Points on a hilly landscape, in no order, each with its height.
From any point a climber steps to the highest of the 2 points nearest to it. It stops when none of these is higher. Distance is the straight distance between rows; heights are no part of it.
Fabud: 11  -6  5  -13  3  -1  -20  -16  7  -11  -22  -6  7  -21  -10  -3  7  4  5  -13  7  -3  1  4  -13  -3  3  6  2  17  -6  -16  -1  -8  12  (h 297)
begep: 10  5  18  9  1  3  -4  16  -12  -2  -3  10  -14  27  0  -1  -11  -3  -9  9  -24  0  0  -4  14  4  9  12  -6  -26  1  1  8  -15  -6  (h 693)
fozup: -23  3  -10  1  8  6  7  1  13  26  6  -12  -1  -5  12  1  -15  2  9  -19  11  -24  -18  -10  -2  16  -23  15  2  12  21  10  0  -10  3  (h 681)
netav: 3  -2  -4  0  15  9  -3  -7  11  -32  -24  -10  -6  -8  -23  -10  -24  -5  -16  5  5  5  2  6  -2  5  8  8  9  12  -4  -7  11  4  7  (h 476)
Befaz: -22  -7  19  -3  -23  16  12  -15  9  -9  -5  -11  -3  -16  13  -9  8  19  0  0  23  18  -10  8  1  -22  6  -11  -5  2  -5  16  13  6  -18  (h 263)
matu: 19  -9  8  -4  10  -2  -12  18  18  33  15  -10  4  6  -12  23  -9  2  4  4  -12  -7  -9  -1  -9  12  -31  14  0  10  6  6  -13  -33  5  (h 619)
dag: -7  8  22  11  6  -1  7  12  -13  11  -3  12  0  29  -1  9  1  6  -9  -2  -12  -12  8  -5  10  9  3  18  -11  -7  6  12  11  -7  -5  (h 737)
dal: 15  -4  33  -18  1  16  -11  4  12  -13  -12  -5  4  -19  11  -25  -1  -16  -7  -12  0  2  -5  17  -1  -22  -2  3  9  -19  -16  -15  0  -21  9  (h 477)
feg: -28  11  -9  6  -8  9  13  -16  -5  -8  -12  0  13  19  10  -2  28  20  -5  -21  17  -13  9  1  -3  -13  27  4  -19  23  20  1  20  30  -14  (h 568)
nevum: -9  15  13  -4  -5  25  21  15  -16  8  19  -4  -4  -24  28  -5  -5  -19  3  -10  0  -11  -22  9  18  -1  7  -18  -18  -4  3  -2  -36  -5  -13  (h 342)
bov: 3  -12  -2  -2  -11  -33  -21  0  4  1  19  36  3  14  1  -3  6  8  14  22  -21  21  18  5  19  9  -3  -4  18  -36  1  -8  4  -2  5  (h 28)
niz: -13  -4  -25  5  -15  12  19  6  -1  5  18  2  -4  -9  21  -9  0  -11  -3  9  14  3  -28  -2  18  7  7  -32  -6  -5  3  -18  -18  22  -21  (h 414)
miz: -23  7  23  -12  -26  7  24  -4  19  10  5  -4  -11  -29  9  -2  -2  6  9  1  25  1  -17  14  17  -6  -5  -14  -2  2  -17  15  -1  -2  -17  (h 302)
pib: -15  1  10  -9  -2  6  -3  -10  21  19  -3  -2  15  -21  -3  -4  28  11  10  -19  33  -8  2  11  -5  -14  -7  3  -6  14  -4  10  13  -4  -9  (h 441)
Dabu: -2  1  10  -10  5  -9  -15  -7  10  -15  -16  12  7  3  -22  -3  25  -2  -6  6  2  4  12  25  21  13  25  -2  1  11  -9  -11  -7  10  -7  (h 423)
peb: 11  21  9  -13  -13  11  9  25  10  15  9  -9  -10  -23  14  -3  -8  -29  14  -8  5  -13  -23  12  23  -3  8  -13  -8  -4  -13  -11  -23  -15  -19  (h 317)
kifem: 12  2  -21  -4  -1  -1  -18  13  -11  -20  -4  -1  -2  2  -4  -4  -8  -4  3  7  -28  16  2  -7  -5  3  23  -2  5  -22  27  -16  -5  1  -1  (h 680)
Gaguz: -24  14  14  -1  -11  0  28  -8  -12  12  9  -4  -4  -33  19  1  6  -1  19  -21  16  -10  -2  6  4  4  -8  0  -18  12  -13  28  -20  -4  2  (h 449)
lor: -15  -6  21  -13  12  -4  4  8  -5  14  4  9  44  12  2  14  17  9  -3  -13  -1  -7  36  -1  -20  -7  -11  16  5  -4  21  -1  14  1  13  (h 206)
Pem: 11  -5  -23  7  9  0  -16  15  -12  33  25  20  0  16  15  6  6  7  4  -4  -5  -24  -22  -17  15  5  -19  -9  -15  -2  18  -12  -16  0  -12  (h 319)
sep: 0  -7  -11  -14  5  -5  -20  20  4  -7  -2  3  25  29  -13  8  22  5  -3  7  -13  -1  19  -6  -6  10  7  6  -1  0  38  -8  7  16  -8  (h 598)
Zok: -5  -5  -29  29  14  6  24  8  -25  11  13  6  -2  35  12  -2  4  4  -27  18  -6  -5  -3  -20  -7  -9  -4  -19  -7  -7  23  -5  6  34  -9  (h 361)
ruvu: -14  3  18  -4  -25  9  11  -17  -20  -28  -12  -6  0  -6  35  -12  27  8  -6  -24  -6  12  -8  6  -8  -23  15  -2  -9  -2  -1  -6  4  7  4  (h 687)
sot: -15  9  13  -4  16  6  1  4  -6  14  -18  -5  19  23  -2  11  5  11  -3  -27  11  -26  27  1  -13  0  5  24  -14  21  12  16  16  6  -3  (h 847)
kinem: 9  -1  32  -12  2  17  -1  23  -2  6  10  -8  3  -14  16  -13  -7  -20  -6  -6  -17  4  -4  7  -8  -8  -10  9  2  -26  -3  -1  -10  -29  7  (h 569)
gif: 6  1  -10  15  15  20  3  7  -31  12  11  21  -2  9  27  -1  -5  10  -6  0  -3  -25  -16  -17  16  0  -10  -18  -21  -1  24  -2  -24  -6  -2  (h 337)
Mok: 13  2  -18  -8  -4  -18  -30  -9  15  3  -21  0  5  -12  -16  -1  20  2  15  -15  10  -12  -4  -1  -4  8  10  6  -1  25  -9  -18  5  -4  1  (h 335)
Midif: 1  -22  0  -7  -6  3  16  0  -11  -20  -7  -13  -2  7  19  -2  -18  -1  -17  18  -19  33  6  -15  -22  -8  5  -6  19  -23  14  -1  8  8  12  (h 201)
madaz: -18  20  -15  33  1  16  28  -7  -18  -14  -10  -15  -34  2  1  -23  -9  -2  -9  -2  13  -7  -10  -5  0  -10  15  -3  -14  2  -8  24  18  20  -4  (h 364)
sovo: 18  -1  -18  -9  -7  -32  -26  12  3  11  6  15  5  -3  -20  15  7  -9  22  10  -11  16  7  7  15  22  4  -8  8  1  -10  -5  -18  -7  -8  (h 141)
tif: 10  -1  14  -5  11  3  1  18  17  46  18  -14  9  -10  3  11  9  3  -1  -6  -2  -21  -14  6  -14  2  -30  19  -2  5  -1  10  -7  -23  6  (h 558)
Pov: 20  -6  -13  -13  12  -2  -45  13  29  -31  12  10  15  10  -24  5  -24  -4  9  12  -24  31  8  9  5  -1  -15  -5  18  -20  20  -12  -4  -21  1  (h 136)
batar: -9  15  10  2  18  1  -1  9  -4  37  1  6  17  14  7  5  20  6  0  -26  8  -33  13  7  -8  0  -2  21  -15  4  5  9  10  -8  -2  (h 784)
batoz: 26  -33  9  -21  -15  -11  -25  4  13  14  5  -2  10  0  5  7  1  -3  6  9  -5  18  -6  2  -11  0  -25  -8  12  0  -25  -8  -13  -9  -2  (h 210)
fanik: 11  8  38  -14  5  20  -16  1  8  -23  -26  -6  -2  -7  1  -18  17  5  -17  -14  7  -4  -1  21  -3  -31  9  6  -9  -6  -17  -2  14  -11  -5  (h 420)
dezi: 8  -9  -13  19  -5  9  21  12  -12  4  19  -8  -21  13  16  -14  -29  -15  -13  29  -23  16  -14  -12  -8  -5  -4  -14  8  -29  6  -5  -2  8  1  (h 496)
gosi: 9  5  -3  5  -2  12  -8  10  -8  16  13  -4  -8  -4  12  -2  -20  -14  19  -4  -15  -13  -19  -16  -5  5  -9  7  -6  -10  12  -2  -15  -26  5  (h 820)
zusar: 28  -10  13  0  7  -12  -9  -9  -4  16  -12  -5  0  1  -20  27  -8  -2  2  10  -1  6  11  -2  -2  5  -6  5  -4  17  -24  11  -15  -20  8  (h 209)
sazi: 1  3  -5  10  -2  18  11  0  -3  17  24  -5  -20  0  24  -8  -28  -2  10  3  -8  -27  -30  -24  -2  7  -18  7  -7  1  9  4  -19  -15  10  (h 746)
Tis: -10  -17  -7  -6  -19  -5  -4  0  7  7  6  6  11  11  17  -8  27  -2  -3  3  5  6  -16  -4  4  4  2  -9  -4  -6  1  -15  3  19  -20  (h 547)
duzo: -9  16  -5  19  2  5  16  -15  -40  23  11  13  -5  1  24  8  2  9  16  -23  3  -29  4  -17  1  5  -4  4  -26  15  4  22  -20  -1  7  (h 295)
tufi: -2  15  15  2  16  3  -4  17  -15  11  10  3  15  -4  8  0  7  -1  8  -24  -13  -22  11  -12  -23  -3  -22  27  3  -19  11  13  9  -25  25  (h 239)
gibid: 10  21  25  -4  -16  19  -22  -1  6  -12  -17  -9  -13  -7  2  -11  25  11  -7  -15  8  0  -13  20  6  -31  17  -6  -21  2  -19  8  8  -14  -19  (h 391)
kod: -9  -9  2  -10  -23  -1  -9  -12  0  4  -2  2  22  7  25  -9  45  7  5  -16  6  2  -9  4  -8  -15  5  -7  -8  1  -2  -19  6  13  -12  (h 605)
Lun: -4  12  -5  19  -2  -11  15  -15  -27  23  -1  1  -8  7  4  14  -3  7  15  -14  2  -14  17  -11  -4  14  5  14  -18  21  -11  30  -5  -3  7  (h 266)
Tal: 25  -6  -6  -3  -11  -22  -11  5  -9  24  2  -4  -3  1  -10  28  2  -2  12  13  -13  16  6  1  -2  12  1  -9  -4  4  -15  8  -24  -13  -2  (h 171)
Lati: -6  28  -6  8  -5  -15  16  -5  -14  29  7  3  -7  -8  9  24  25  1  18  -20  17  -17  -5  10  24  5  14  -10  -22  25  -15  13  -23  -6  -13  (h 300)
ner: 7  -6  -13  17  -7  -11  -1  -14  15  20  -8  4  -4  26  -10  -1  -4  7  1  4  13  -8  -1  -12  1  4  -6  13  3  11  -16  2  30  2  -5  (h 735)
puz: 10  -19  23  -29  8  3  -21  -23  13  -28  -20  -3  10  -11  -4  -9  10  9  -11  -9  9  5  4  9  -12  -21  0  -1  8  8  -12  -26  3  10  6  (h 258)
Vafe: 3  8  -8  5  2  -4  -9  6  -29  12  18  24  5  -2  15  -3  24  1  14  -11  -11  -7  -8  -3  20  1  11  -19  -9  -16  11  -17  -22  -2  -9  (h 78)
depa: 5  23  0  7  -13  -18  -7  -10  -9  19  -7  6  5  -5  1  9  42  2  17  -24  11  -7  1  17  17  -2  21  -7  -17  18  -22  -1  -9  -10  -8  (h 231)
linek: 5  -8  -45  4  -5  -20  -24  13  11  24  23  14  10  20  -9  8  5  -1  16  0  -4  -8  -9  -16  1  24  -19  5  5  6  16  -6  5  3  -11  (h 115)
nepe: -9  0  -11  -8  5  2  -5  13  -12  -15  -9  0  10  12  5  -1  16  5  -11  -6  -19  1  2  -11  -6  6  22  1  -4  -7  36  -19  2  14  -7  (h 634)
Ruve: 13  -9  -31  -6  -11  -30  -31  13  20  16  20  15  14  1  -22  17  1  -7  19  7  -5  10  1  -2  6  25  -20  -2  15  11  -4  -5  -5  -8  -4  (h 125)
Mefam: -2  6  -26  14  -7  6  6  -13  0  -6  -20  -26  -12  -2  -11  -5  9  11  -6  4  17  6  -8  4  -15  -4  24  -8  -10  26  -7  8  9  22  -16  (h 507)
lovuv: 5  -24  20  -18  -11  -2  6  -11  -11  -34  -19  -8  -4  0  22  -14  -4  8  -18  2  -19  26  10  5  -17  -11  19  -8  18  -10  0  -8  -8  9  12  (h 190)
Pum: -3  17  -10  13  24  7  4  1  -35  22  15  20  -4  -3  20  5  -2  6  12  -17  1  -35  -4  -12  18  8  -10  -6  -22  7  16  11  -32  -7  5  (h 318)
disi: 4  -17  -16  -3  -9  -5  -11  24  2  10  28  9  7  34  3  12  5  13  -6  30  -23  16  1  -6  -2  5  -10  1  -9  -24  26  4  1  13  -22  (h 542)
mito: -1  6  -21  2  0  -7  13  -4  6  -8  -17  -20  -11  -27  -23  1  -12  -12  6  12  15  10  -3  10  0  13  17  -17  11  20  -18  4  -9  13  0  (h 450)
dozi: -4  4  21  -2  20  -6  9  -14  -17  -48  -12  15  -4  3  -17  2  -28  4  -19  2  -13  7  32  -7  4  1  0  15  14  -8  -1  0  11  6  30  (h 662)
Raro: -1  -10  8  5  0  -14  -1  -7  6  -4  9  22  7  13  -7  5  -19  10  1  13  -16  12  14  -11  1  5  -20  10  21  -22  7  -4  19  -16  20  (h 363)
dif: -1  4  -20  18  6  -6  10  -3  -11  -17  -18  -8  -8  13  -10  -10  -13  0  -8  2  -6  1  6  -17  -21  2  9  10  14  0  6  -3  28  11  15  (h 807)
Kadub: -9  1  -20  3  -16  -2  10  -13  10  -10  -15  -16  -8  -18  -10  -4  10  4  0  8  18  17  -4  17  0  -1  23  -25  2  18  -15  5  -2  27  -17  (h 481)
sez: 35  -27  -11  -9  -8  -11  -22  4  20  -3  9  -4  -1  11  -14  9  -28  -12  -4  25  -7  29  -3  3  -2  8  -26  -11  22  3  -31  -5  -14  -3  -1  (h 173)
zam: 5  -21  35  -29  1  2  -8  -20  7  -42  -20  -1  4  -6  21  -16  13  15  -23  -12  -3  15  6  18  -17  -28  11  -5  13  -2  -5  -22  -2  8  12  (h 226)
Lema: -2  -5  4  -6  6  15  -8  -8  29  -17  -23  -8  -5  -7  -24  -7  -11  6  -12  8  27  1  -4  2  7  -10  3  5  -1  12  -8  7  20  3  -12  (h 459)
tinuz: -16  12  -17  21  2  4  24  3  -18  -19  14  1  -20  -5  6  -12  -35  -14  4  7  -21  10  9  -21  -3  11  -4  6  12  -23  22  14  2  -5  24  (h 802)
rol: 9  -11  14  -11  25  15  -7  -19  12  -22  -9  -15  -3  -20  -27  18  -37  -15  -3  7  15  7  0  7  8  -4  -12  2  6  17  -21  -5  -19  -4  7  (h 529)
ton: -11  12  -25  37  -5  7  30  -20  -17  17  3  -2  -26  10  10  -7  -1  7  -2  3  17  -13  -16  -8  6  -5  5  -11  -15  6  -14  16  11  21  -8  (h 378)
Lige: 9  21  -13  -8  -5  -2  13  10  17  -6  -11  -22  -16  -28  -17  9  -28  -27  13  3  16  -4  -6  9  17  12  16  -10  4  19  -13  6  -21  -13  -7  (h 415)
roba: 9  2  2  10  -1  -10  12  -10  -6  25  -10  -7  -10  8  -10  22  -3  3  1  2  8  -6  8  -3  0  11  1  13  -14  24  -19  25  -1  -12  0  (h 240)
vofe: 17  13  5  3  14  4  -18  28  -20  28  17  0  14  3  6  16  15  10  11  -13  -21  -12  9  -4  -25  -11  -13  13  -8  -26  19  9  0  -24  8  (h 267)
koru: 14  0  -1  17  -8  10  24  5  2  5  8  -22  -24  -1  1  -8  -42  -26  0  32  -12  18  -9  2  -6  6  -1  -9  14  -6  -25  11  -12  -8  8  (h 435)
Gemid: -13  -1  -40  21  14  -2  16  17  -11  -3  11  8  -4  35  -2  -11  16  -11  -18  24  -11  2  0  -13  1  -2  5  -16  4  -17  27  -9  11  38  -8  (h 367)
lobef: 8  -18  0  16  0  -1  14  -1  10  3  5  -3  -17  12  -10  -7  -27  -10  -13  32  -6  21  -4  6  -3  8  -15  -6  19  -12  -21  0  8  2  9  (h 409)
zin: -22  10  -1  -5  7  12  1  5  -6  -11  -12  -1  13  10  10  -7  29  4  -9  -23  3  -18  -1  0  -1  -4  19  10  -15  9  31  -6  7  14  -12  (h 597)
gitav: 24  -18  -5  -5  11  -2  -27  -5  16  -26  6  9  2  10  -21  6  -36  -11  1  18  -17  28  9  6  7  2  -13  -11  28  -15  -8  -12  -11  -11  9  (h 153)
liso: -14  -17  14  -3  -4  19  26  -8  1  -25  -20  -19  -4  -2  11  -12  -7  9  -22  10  16  23  -3  6  -8  -11  12  -1  -1  4  0  12  14  16  -8  (h 244)
zafud: -11  9  15  3  4  -6  19  5  -15  -32  -10  14  -4  20  2  0  -18  1  -14  -3  -14  1  24  -26  1  0  2  19  12  -17  11  8  30  0  26  (h 711)
bufu: -6  5  -8  4  -9  17  28  8  -18  -2  13  -8  -10  -19  19  -2  -21  -19  1  2  -1  4  -18  0  14  8  18  -24  -9  -5  4  -5  -32  7  -11  (h 383)
roze: 20  -10  -18  13  4  -8  -19  1  17  -1  -3  2  0  26  -22  3  -13  -6  -1  11  -5  5  -6  -10  -2  16  -15  9  15  6  -8  -7  22  -11  2  (h 703)
ril: 13  1  -13  22  -10  13  15  8  -15  3  22  -18  -24  -1  14  -6  -44  -19  9  31  -26  13  -9  -13  -11  3  2  -8  5  -18  1  10  -22  -7  9  (h 467)
Zime: -10  -19  14  0  -10  11  28  -6  -10  -8  -6  -16  -2  1  19  -6  -14  3  -12  11  1  17  -6  -9  -15  -2  -2  6  4  -3  -4  7  9  6  2  (h 227)
donav: -10  -9  18  -4  27  10  5  -7  15  -2  -6  1  11  -7  -16  10  -20  1  -4  -5  16  -7  2  0  -1  3  -25  20  4  17  -1  10  7  -15  11  (h 608)
lota: 1  6  39  -8  -2  11  8  -12  -21  -27  -18  -10  0  -29  4  -8  9  3  0  -20  1  4  18  18  -10  -12  -4  9  -13  14  -25  21  -15  -2  17  (h 668)
luzi: 11  12  -10  2  -12  17  5  2  13  -22  -14  -21  -20  -20  2  -28  -31  -23  0  -4  2  4  -12  1  -1  0  28  -1  3  3  -2  -10  -4  -1  -3  (h 289)
vuno: -13  6  28  -12  -10  0  14  -9  -28  -29  -10  -2  2  -23  21  -14  18  2  -2  -26  -10  9  10  10  -10  -6  7  5  -6  -2  -3  3  -7  0  16  (h 814)
potaf: -17  8  2  1  -17  5  0  -20  -12  -1  -6  2  7  -16  23  -9  35  9  10  -31  11  -6  -13  3  -6  -19  11  -6  -15  3  1  -8  3  3  -4  (h 712)
logi: -10  -1  9  -15  8  -14  -11  -2  2  -16  -2  16  24  -11  0  -1  11  2  6  -14  -17  -2  24  -10  -13  -7  -10  12  22  -19  24  -14  19  -14  31  (h 264)
Zumel: 12  2  -28  13  -4  11  1  9  11  -13  -5  -20  -14  -1  -6  -21  -30  -29  -7  9  -11  16  -15  -4  -7  3  14  -8  14  -7  4  -14  2  6  -1  (h 268)
badav: -1  -13  3  -6  10  -20  -14  -17  6  -31  0  27  12  19  -14  7  -7  6  -1  13  -13  14  30  -9  4  -6  -8  3  30  -21  8  -19  21  6  25  (h 336)
vup: -7  -6  -15  -6  -10  -22  -11  3  -2  -15  12  26  3  11  12  -5  13  3  7  13  -24  20  15  -9  15  0  11  -5  15  -42  24  -14  7  5  2  (h 41)
Buti: -3  -20  -4  -6  -23  -9  4  -2  20  22  11  0  1  2  11  -1  6  8  3  11  12  9  -20  -1  0  11  -16  -4  1  1  -13  -7  7  10  -16  (h 506)
Gorap: -2  6  -25  20  16  -4  18  -6  -2  4  -17  -25  -14  -11  -24  4  -21  -14  1  10  14  3  2  -1  -14  13  2  -2  8  27  -14  22  3  7  12  (h 427)
Tudo: 11  13  9  1  -11  -13  -13  -7  -17  20  3  13  12  -8  14  -2  46  -3  17  -21  -4  -4  -3  17  3  -7  9  -7  -3  -5  -26  -9  -8  -13  0  (h 168)
lepum: 4  -7  -17  -12  1  -8  -23  27  4  -12  11  10  19  30  -7  16  21  8  3  24  -21  13  18  0  -2  -3  6  1  -11  -25  41  2  2  17  -18  (h 570)
Lale: -13  9  -13  9  -16  4  0  -23  1  -6  -18  -10  3  9  -7  5  21  28  1  -16  18  -2  10  8  -13  -14  33  2  -16  36  3  7  18  23  -14  (h 538)
kes: -10  2  7  2  -2  12  16  -7  -6  23  11  -13  -10  -6  27  -4  -12  4  13  -13  7  -30  -17  -21  -14  2  -24  22  -13  12  6  16  -3  -9  11  (h 738)
Bol: -10  29  12  0  -8  -12  21  -3  0  30  9  -7  -12  -22  7  20  12  4  14  -16  25  -24  -2  11  16  0  -3  -2  -18  22  -19  29  -16  -15  -6  (h 362)
Dage: 5  0  -36  -3  -6  -17  -25  10  11  -6  0  10  8  17  -24  -7  27  -15  0  11  0  1  4  5  12  29  19  -2  0  16  2  -7  -1  26  -17  (h 386)
Napun: 5  -5  -24  26  6  17  14  0  -28  7  10  13  -8  21  21  -3  -4  5  -14  10  -2  -10  -18  -19  6  -2  2  -22  -17  -1  14  -7  -10  11  -9  (h 351)
zigob: -2  3  17  -7  1  1  2  1  24  43  11  -8  9  -18  4  5  18  8  3  -11  25  -20  -11  8  -9  -9  -25  9  -6  9  -15  8  6  -16  -1  (h 497)
bag: -25  10  3  -4  -16  4  15  -9  -13  1  4  -1  3  -34  25  -13  15  -6  20  -23  11  -9  -15  -3  4  -2  5  -11  -9  -3  -2  -6  -11  -1  2  (h 577)
datos: -13  13  6  15  -5  5  20  -11  -21  -20  -12  -4  -15  -4  8  -13  -4  2  -2  -14  3  -2  4  -6  0  5  14  14  -15  3  -6  17  9  7  6  (h 348)
vil: 7  4  21  -11  22  -10  3  -16  -15  -55  -16  6  -8  11  -15  13  -16  22  -31  6  -10  0  36  3  -16  -5  15  8  11  15  4  -15  9  28  26  (h 620)
sos: -9  -3  -10  3  -11  -11  1  0  -18  4  16  18  -2  0  16  -5  7  -2  7  12  -15  14  -4  -3  14  9  13  -16  3  -31  11  -15  -15  6  -5  (h 57)
Pifo: 3  -20  -9  9  -7  3  11  17  2  13  23  -2  -6  26  6  3  -11  6  -19  30  -21  14  -10  -6  -4  9  -10  -2  -2  -22  14  0  -2  11  -12  (h 520)
Voz: -4  16  1  -1  -13  14  1  -7  -2  -16  -18  -14  -19  -24  2  -17  -7  1  7  -11  11  -5  -11  1  1  -4  19  2  -15  9  -9  9  2  -1  -4  (h 321)
kif: 18  9  -7  6  14  -1  -18  19  -16  42  24  8  4  7  12  8  19  6  12  -11  -14  -28  -13  -8  0  -1  -16  3  -12  -11  10  -4  -14  -18  -5  (h 299)
livoz: -21  -4  -5  -1  11  14  11  -3  17  0  -10  -18  0  -14  -3  2  -23  0  2  -7  24  -7  -10  -2  -5  9  -12  17  4  19  9  20  12  -4  1  (h 643)
fave: 19  7  4  -2  -4  -3  -21  10  -25  12  6  4  5  -6  15  -1  23  -5  18  -13  -20  4  -7  3  -3  -7  8  -10  -5  -16  -3  -14  -21  -16  -1  (h 111)
Gurof: 4  3  20  -12  -6  12  -19  -11  25  -7  -14  -6  -13  -21  -23  -1  1  9  -1  3  34  2  -3  4  15  -27  0  -14  -1  11  -21  13  8  -10  -17  (h 436)
pir: 3  4  -33  26  5  -14  17  -8  10  27  -7  -21  -14  4  -17  9  -7  -7  3  13  17  2  -7  -1  -10  8  -4  -6  3  22  -22  15  9  14  -2  (h 412)
tisil: 13  4  28  -7  10  10  -10  24  -10  -14  -8  1  -2  6  -2  -4  -14  -10  -9  -1  -28  9  9  0  1  -5  3  14  -2  -27  10  0  -1  -24  4  (h 647)
sobo: -19  -12  -20  5  -4  5  26  3  -1  28  23  -2  2  -3  19  9  -1  7  -6  6  12  -10  -25  -4  8  14  -8  -19  -12  8  13  -1  -23  22  -20  (h 439)
zelu: 9  10  26  -9  -28  9  -20  -11  17  -6  -11  -8  -12  -16  -4  3  21  15  4  -4  23  9  -8  19  11  -37  6  -24  -6  8  -31  16  0  -15  -20  (h 395)
nedi: 6  -14  8  -16  6  -5  -27  25  12  9  14  12  23  5  -5  9  13  -3  3  10  -19  15  10  12  1  2  -16  1  7  -24  16  -5  -7  -11  -8  (h 157)
siv: 1  -20  7  13  3  -11  12  -15  13  -5  7  17  -3  20  -10  -4  -23  3  -13  27  -4  11  4  -5  5  4  -21  7  27  -20  -16  -10  27  -2  19  (h 389)
Lag: -10  -2  25  -17  -26  -5  15  -11  36  17  14  0  -8  -27  -6  8  2  23  6  13  37  0  -6  16  20  -12  -20  -20  7  9  -23  13  2  -1  -15  (h 345)
Lef: -13  -9  15  -21  -18  -2  -8  -13  37  12  4  7  15  -23  -8  0  23  19  10  3  40  5  0  13  10  -18  -14  -17  3  11  -14  1  13  6  -20  (h 390)
vugif: -1  7  27  5  18  3  7  16  -10  7  -14  4  12  34  -11  19  -12  9  -11  -9  -3  -19  25  -2  -3  7  -4  26  -7  7  8  20  15  -5  4  (h 787)
zatuk: 17  -26  -1  -13  -4  -9  -20  -11  10  -3  -12  -5  13  -8  -10  4  -3  -3  9  1  1  15  -3  -2  -13  4  -12  -4  13  7  -14  -13  -4  -3  6  (h 254)
lole: 2  23  7  -8  -9  10  11  15  11  6  6  -12  -14  -31  5  -2  -27  -33  21  -6  3  -11  -14  5  13  8  4  0  -2  7  -9  4  -23  -22  -1  (h 366)
tel: -2  4  6  -5  19  -6  -1  -17  4  -47  -17  5  -8  0  -23  0  -1  18  -31  10  -1  -3  26  18  -12  9  26  3  7  21  8  -18  10  30  14  (h 594)
fiv: 2  -11  17  -12  16  -6  -16  14  4  16  12  16  36  3  -9  14  19  9  0  5  -13  8  26  10  -16  -6  -19  8  9  -18  15  -5  3  -13  11  (h 179)
duvi: -18  -14  -1  -2  -16  0  22  0  25  35  20  -7  -3  -3  9  2  2  15  1  7  16  -13  -23  -1  6  11  -17  3  -6  10  4  2  3  11  -14  (h 470)
nik: 5  1  -7  -3  4  -11  -17  8  8  -24  -12  9  0  19  -21  -14  17  -6  -10  13  -12  5  12  13  15  19  28  3  5  -1  9  -16  3  14  -7  (h 401)
nepun: 18  10  -21  5  4  12  -18  20  -11  -6  10  -6  -5  -1  4  1  -27  -12  14  3  -27  8  -8  -12  -1  0  9  -3  -5  -20  31  -7  -17  -17  -4  (h 733)
Kapot: -9  8  13  -18  13  -8  -5  4  -7  -7  -2  8  37  -4  5  -2  31  8  -4  -27  -6  -14  29  -3  -26  -13  0  16  13  -10  18  -13  24  0  27  (h 232)
vop: -1  -3  27  -12  35  12  -5  -5  13  -11  -3  0  10  -22  -26  11  -18  -16  -3  -8  16  -5  5  14  7  -4  -22  14  4  11  -13  1  -13  -14  10  (h 571)
dadok: -1  -2  -8  18  -2  -6  12  -12  -4  3  -18  -4  -1  29  -5  -4  -13  10  -4  -1  8  -9  14  -20  -16  -1  3  17  6  8  -5  6  38  11  13  (h 771)
riso: -3  1  34  -11  26  3  -7  -10  -6  -16  -11  13  14  -16  -14  1  8  -3  -9  -12  3  -4  19  21  5  -10  -4  8  2  -2  -18  -7  -4  -6  16  (h 515)
vit: 8  2  -7  -4  26  12  -10  -24  24  -35  -12  -8  -15  -17  -40  3  -33  -7  -9  7  17  5  -3  12  14  -10  5  -3  12  17  -19  -14  -3  12  3  (h 498)
vum: 17  4  -30  -9  -14  -21  -30  8  11  1  -6  1  0  0  -10  -5  26  -10  12  -4  7  -3  -15  4  14  14  16  -8  -6  19  -15  -17  -4  10  -20  (h 365)
Razis: -10  9  -25  19  -14  -10  22  -12  12  27  5  -10  -21  -2  -5  5  0  8  6  13  30  -6  -13  -2  7  -1  0  -15  -5  16  -18  20  12  16  -12  (h 396)
lefeb: -6  -16  19  -28  17  -10  -14  -14  14  -33  -4  26  25  6  -2  1  14  3  -11  -1  -11  5  28  -5  2  -16  -11  3  30  -21  18  -27  12  3  27  (h 304)
dipab: -25  6  3  8  6  -1  25  7  -14  -8  6  9  -6  5  8  -4  -20  -1  -7  -5  -12  -4  9  -19  2  13  -7  21  5  -19  26  13  13  -4  14  (h 756)
rer: -10  4  -36  16  6  -9  -4  16  6  4  10  10  -7  25  -14  -11  11  -17  -5  18  -2  -1  -2  -1  17  20  11  -6  4  -9  9  -7  7  25  -15  (h 375)
rof: 21  -20  -4  -1  2  -8  -15  5  25  26  9  -5  7  15  -19  17  -10  3  -1  8  2  2  -8  -4  -4  14  -33  14  6  18  -9  2  5  -16  0  (h 666)
Sopo: 3  -8  28  -12  23  -5  -21  -1  7  -10  -3  23  19  4  -25  9  11  -8  -8  9  -6  2  20  22  21  3  0  5  5  -8  -4  -9  -9  -1  2  (h 463)
dupu: -14  14  -32  24  12  -7  21  -4  -17  -20  -2  -5  -17  -7  -7  -19  -17  -15  -4  4  -16  7  7  -14  -15  10  9  0  16  -7  15  0  14  12  26  (h 851)

Where does a climber stop that starts at each point below?
vup -> potaf
fiv -> nepe
zigob -> dupu
nevum -> potaf
tel -> dupu
gibid -> sot
nik -> gosi
datos -> nepe
Lema -> gosi

For each start below, name every point that the climber comes to, in order.
Midif -> Zime, liso, Befaz, miz, Lag, Lef, pib, zigob, tif, matu, rof, roze, ner, dadok, dif, dupu
Lige -> mito, Kadub, Mefam, Lale, feg, zin, nepe
luzi -> Voz, datos, madaz, ton, Razis, pir, Gorap, mito, Kadub, Mefam, Lale, feg, zin, nepe
